Points, in no order, along strands that fork, close into loops and pass close to each other.
(in the rows, 128 means zero)
Points whose rows are less than 90.8 apart are linked; no others are. Some points are linked to none.
z494: [ 80  84 163 111 108 140 112 161 119 116 143 126 138  99 165 153 194 112
 103 107]
z800: [169 108 154 149 100 121 163 139 145 171 180 120 114  77 121 174 105 114
 159 103]
z172: [120  97  88 119 135 147 119 181 130 171 187 178 147 173 168 139 154  65
 127 104]
z420: [171 127 129 139  72  71 123 111 169 150 122  85 139 100 122 141 104 121
 181 128]
z394: [121 165 101  97 151 174 108 126 123  99 104 101 144 142 141 112 134 172
  91 112]
z174: [ 98  98 139 117 118 126 124 138 129  77  98 119  77 107 119 155 140 150
 132 147]
z447: [ 95 124 154  95 147 162 139  72 121  67  93 101  80 148  55 119 111 149
 143 145]
z7: [136  96 182 107 139 124 117 141 109  88 136 174 131 114 137 144 166  82
 163 137]
z164: [159 132 154 152 125  92 164 102 137 123 146 159 132  81 107 149 101 128
 175 149]
z831: [152 154  98  92 156 177 132 116 152 112 148 144 176 165 175 104 147 118
 106 112]
z837: [117 151 173 143 173 127 152  73 115 110 108 120  70 165  70 102 119 138
 134 142]
z530: [134  89 171  94 140 152 136 138 156  87 148 167 137 139 167 147 194  86
 152 127]
z869: [155 157 116 130 142 146 161 120 116 154 177 148 142 102 139 145 119 107
 111 107]
z605: [150 109 143 104 115 117 116 118 160 180 142  59 165 120 129 134 155 118
 167  83]
z106: [127 136  80 117 117  97  93 162 137 124  98 117 138 131 141 129 137 159
 120 153]
z809: [104 120 186 136 135 162 166  62 121  65 110 105  72 141  49 116  86 135
 168 138]
z658: [148 124  58 133 132 137 136 154 166 139 123 134 149 150 169 128 134 120
 110 125]
z285: [142 129  96 124 145 140 144 174 109 159 167 147 134  88 153 146 146 119
  96 102]
z449: [ 84  74 165 119 131 112 126 136 126  94 102  83  72 103  98 145 134 130
 180 127]
z768: [137 130  79 115 130 163 126 108 140 170 116  60  86 134 112 120 124 135
 104 115]
z750: [111 179 105 147 172 124 126 130  87 147 110 138 176 169 105  59 101 157
  97  99]
z358: [115 105 147  82 132 145 125 147 131 127 132  98 139 121 169 135 187 124
 112 101]
z10: [147  75 120  96  86 101 127 114 207 126 127  91 108 159 129 146 152  82
 196 132]
z697: [111  67 107  98  75  96 136 142 205 134 141  98  70 158 146 164 170  91
 164 123]
z952: [118  96 154 105 108  86  89 147 132 128 111  72 126 106 150 144 163 140
 143 112]
z38: [121 166 193 166 154 118 192  74 113 128 139 105  88 155  65  91 107 146
 137 127]
z988: [130 120 150  88 121 138 101 144 133  70 105 160 135 115 165 145 165 136
 133 151]
z833: [103 189 200 172 158 121 182  85 102 111 129 164 116 155  64  99 106 165
 125 147]
z890: [127 147 105 107 122  90  93 140 143  92  72 136 107 148  93 151 117 189
 130 187]
z94: [127 114  79 101 138 170 123 180 121 170 188 160 176 156 174 114 151  87
 100  74]
z539: [124 142 182 155 142 114 169  85 133  84  89 142 133 137  78 116 101 146
 185 162]
z567: [113  89 168 130 110 125 134 121 122 108 120  85  82  72  98 156  85 149
 166 130]
z791: [125 101 147 120  74  59  89 143 168 141 114  71 132 108 148 131 152 113
 171 108]
z194: [170 155 109 160 116  65 143 126 149 145 131 145 129 102 112 136  98 125
 150 158]
z974: [102 120  96 128 160  98  76 195  80 120 120 176 127 117 142 124 147 121
 105 140]
z319: [150 162  62 154 109  86 124 135 148 144 119 143 106 129 108 128  82 127
 119 162]
z84: [119 166  74 188 148 120 146 122 121 147  80 120 157 212 128  62  68 149
 103 131]
z113: [132 106 183  97 105 142 115 121 135 147 158  80 170  98 150 134 152 130
 158  66]
z678: [126 104 126 105 115 161 109 167 109 168 199 191 148 143 171 144 181  58
 124 103]
z419: [115 159 141 176 127  82 118 105 118 136  91 131 116 161  29 113  94 171
 145 174]
z790: [137 115 151 117 148 131 152 127 126 124 140 135 103  95 122 157 147 128
 151 123]
z665: [115  98  72 117  85 173  83 191 103 149 159 170 164 151 212 128 155  95
  94 121]
z64: [172 134 100 144 101 128 171  97 170 166 158 113 125 106 129 141  96 120
 135 135]
z911: [ 91  63 151 125 107 125 113 134 161  82 104  78  98 106 115 135 121 118
 209 137]
z564: [147 115 138 139  88  92 128 162 129 116 130 143 131  70 152 176 114 125
 134 144]
z144: [128 157 151 115 199 157 159 125  98 104 182 167 119 138 113 107 169 102
  95 113]
z755: [135 117 130  89 118 152  64 155 102 130 130 176 165 133 189  92 170  97
 111 140]
z458: [125 102 103 155  94 125 148 191 120 203 209 135 122 122 157 174 150 107
 115  97]
z388: [111  87 127 111  77 116 117 158 177 130 143 128 140 146 184 163 190 104
 129 126]
z776: [132 125 127 100 149 154 100 150 149  95 101 133 155 143 180 125 159 148
 103 145]
z772: [139 151 127 131 119 133 135 101 120 126 101  86 118  96 101 134  88 173
 121 145]
z407: [125 107 185  99 136 150 120 150  81 122 175 187 123 105 161 142 170  77
 126 119]
z836: [ 91 106 129 110 143 131  79 180  66 122 143 189 116 118 166 136 172  92
  98 138]
z889: [116 124 105 100 113 111  98 141 147 116  79  77 109 121 128 125 136 166
 118 150]
z667: [124 143 125 137 155  92 103 171  67 170 158 126 117  84 117 126 126 149
 108  97]
z804: [133 128 142 152 107 123 129  83 102 136 113  88  91  86  65 134  54 156
 116 154]
z842: [ 90 150  61 196 144 123 145 121 107 148  68 116 129 174  96  70  60 149
  94 129]
z561: [144 119 119 121  59  77 109 138 204 141 132  73 120 105 138 137 129 107
 180 132]
z581: [142 139  69 125 122 175 109 170 115 118 135 163 190 140 180 104 123 116
  86 115]
z215: [105 193  99 168 180 143 144 113 111 138  95 124 168 211 127  45  96 149
 100 113]
z538: [130 165 141 140 131 133 146  73 120 119  84 120 143 130  90 122  87 175
 120 156]
z949: [140 126  81 124 168 182 117 137 112 112 146 202 169 178 174  84 143  80
 100 124]
z586: [144 121 127 111 146 139 151 122 148 107 138 163 114 134 151 154 175 102
 128 130]
z544: [119 146 156 151 150  81 127  92 138 117  78 123 136 155  65 107  93 148
 181 178]
z150: [121 166  98 143 144  77  94 130 135 104  76 161 129 163  90 139 112 159
 130 189]
z286: [145 134  82 111 147 184 131 138 131 149 176 143 181 189 180 100 139 107
 106  78]
z24: [167 119 156 151 121 146 187  93 141 165 182 118 103  98 105 141 102 107
 169 102]
z861: [168 141 165 150 121 150 200  53 147 138 160 122 120 108 112 134  78 123
 143 123]
z793: [105 159 151 163 143 120 132  73 118 125  92 124  79 146  40 105  96 153
 131 159]
z517: [124 136  98 133 141  99  85 188  75 160 141 151 143 103 148 112 124 119
 103 125]
z611: [150  94 130 122 113 124 148  86 182 130 114  89 126 145 110 134 124 100
 204 131]
z354: [129 129  79 109 170 174 118 137 148 107 102 112 130 168 164 107 144 164
  90 127]
z96: [152 152  94 139 111  98 114 115 138 160  90  82 130 122 121 124  89 158
 109 127]
z888: [110 119 169 105 136 133 118 134 129  67  96 144 126 113 113 156 146 151
 152 145]
z854: [109 204 150 152 164 160 171 109  83  91 133 160 137 157  88  88 100 165
  86 122]
z726: [113 127 154 107 173 134 135  88 126 105 111 103  84 138  81 114 143 149
 137 132]
z844: [ 86 114 159 108 133 118  95 157  90 111 117 159 124 103 169 138 182 116
 103 119]
z329: [125 116 104 127 100 105  98 171 130 111 112 140 131  94 157 165 137 148
 115 137]
z201: [140  99 148 115 127 122 165 105 152 120 129 100 127 110 125 151 131 115
 183 123]
z321: [132  86 103 101  84 112 121 145 208 117 122 117 100 153 169 171 182 115
 130 137]
z534: [111 151 179 167  93 153 121  31 137 113  70  97 105 189  75 107  54 107
 141 170]
z474: [144  98  85 118 108 125  56 183 120 148 143 163 160 152 204 108 171  86
 114 128]
z457: [134 115  47 122 108 155 126 179 135 142 134 125 177 129 182 135 110 121
  97 110]
z465: [119 174 120 149 188 148 144 134  63 117 172 185 151 126 118  88 100 112
  85 105]
z439: [143 165  90 156 157  80 120 116 118 179 113 111 147 115 117 101 100 150
 116 126]
z893: [124 171 202 160 150 114 165  97 115  86  99 183 147 146  70 114 103 143
 139 143]
z182: [104 105 133 111 146 158 118 168  76 149 176 188 126 116 162 127 175  77
 108 112]
z626: [121 108 153 132  89 144 113  79 127 124 109  74  88  76  91 140  68 130
 149 139]
z634: [117 187 125 114 175 151 133 119 100 103 116 130 156 122 123 102 130 163
  83 109]
z511: [141 137 121 105 111  99  89 112 158 104  67  96 125 125  97 137 120 169
 136 170]
z317: [161 138  94 123 134 159 137 108 177 137 125 142 162 154 180 122 146 115
 112 138]
z284: [138 121 139 129 154  90 120 147 101 147 148 147 100 100 122 145 143 121
 118 126]
z157: [158 118 139 121  92 108 130  96 167 160 124  52 152 104 122 127 112 131
 152 113]
z562: [131 124  84 118 137 146 147 141 120 163 145 101 109 117 134 126 130 139
  93 109]
z75: [140 158 131 141 160 106 143 103 141 114 108 188 134 143 125 131 137 128
 126 164]
z751: [171 111 153 148 100 104 151 128 149 137 164 149 141  70 140 168 111 105
 155 133]
z993: [114 109  83 149 113 126 131 204  89 172 183 151 128  92 166 157 141 111
  89  92]
z109: [126 107 110 107 109 139 113 105 153 139  91  51  95 107 117 132 130 147
 126 126]
z533: [122 174 184 164 146 144 185  67  92 118 155 104  71 120  56 102  75 155
  93 128]
z118: [124 166  92 148 166 113 132 132  86 157 110 111 116 128  85 116 100 173
 101 130]
z698: [123 183 128 146 151 136 120  99 116 125  92 132 156 155 108  90 111 172
  98 136]
z523: [ 93  68 170 123  75 117 102 147 153 109 143 141 138 120 189 170 188 101
 129 115]
z550: [137 160  72 159 136 106 136 127 128 128  82 157 129 159 103 133  86 157
 119 173]
z68: [103 156 198 153 136 163 163  44 100  83 129 105  81 134  40 103  70 140
 129 132]
z821: [160 164 156 138 138 149 204  93 131 129 169 156 132  96 125 131 103 123
 121 111]
z171: [108  76 132 104 107 124 111 132 158 127 127  67 115 130 159 146 181 136
 138 109]
z154: [152 120 164  85 108 150  83 135 125 118 135 146 185 124 186 126 167 103
 144 126]
z168: [101 161  66 175 144 124 135 126  97 148  99 122 110 146  56  97  53 176
 102 143]
z560: [114  96  71 122 129 186  86 199  74 126 139 179 174 134 196  97 126 102
  88 118]
z846: [146  92 152 150 108 115 157 165 137 189 203 144  99  94 136 193 145 108
 133 100]
z152: [135 106 192  93  88 144  97 131 118 142 166 116 179 122 176 147 184 111
 142  89]

A fork is a point with three links, a tip a point with one. Leave the first point through the second and follow the links. Name the first fork or tip that comes.
z831; z317: z494
z751; z164: z889
z96; z439: z698
z952; z791: z182
z494; z523: z790
z698; z750: z772
z889; z511: z751

A piece is two or more points that can be reached from each other along the links. Count, over all rows, the pieces, the separate loops (a circle has one, a figure eight two, a Y none), the forks (points with three links) and the tips (points with one).
pieces: 4
loops: 10
forks: 13
tips: 1

Name the points in between on the shortest way along the links from the first point to the second, in order.
z861; z150: z24 > z800 > z751 > z164 > z194 > z319 > z550
z354; z168: z394 > z634 > z698 > z750 > z215 > z84 > z842
z665; z561: z474 > z755 > z154 > z152 > z113 > z605 > z157 > z420
z449; z84: z567 > z626 > z804 > z772 > z538 > z698 > z750 > z215
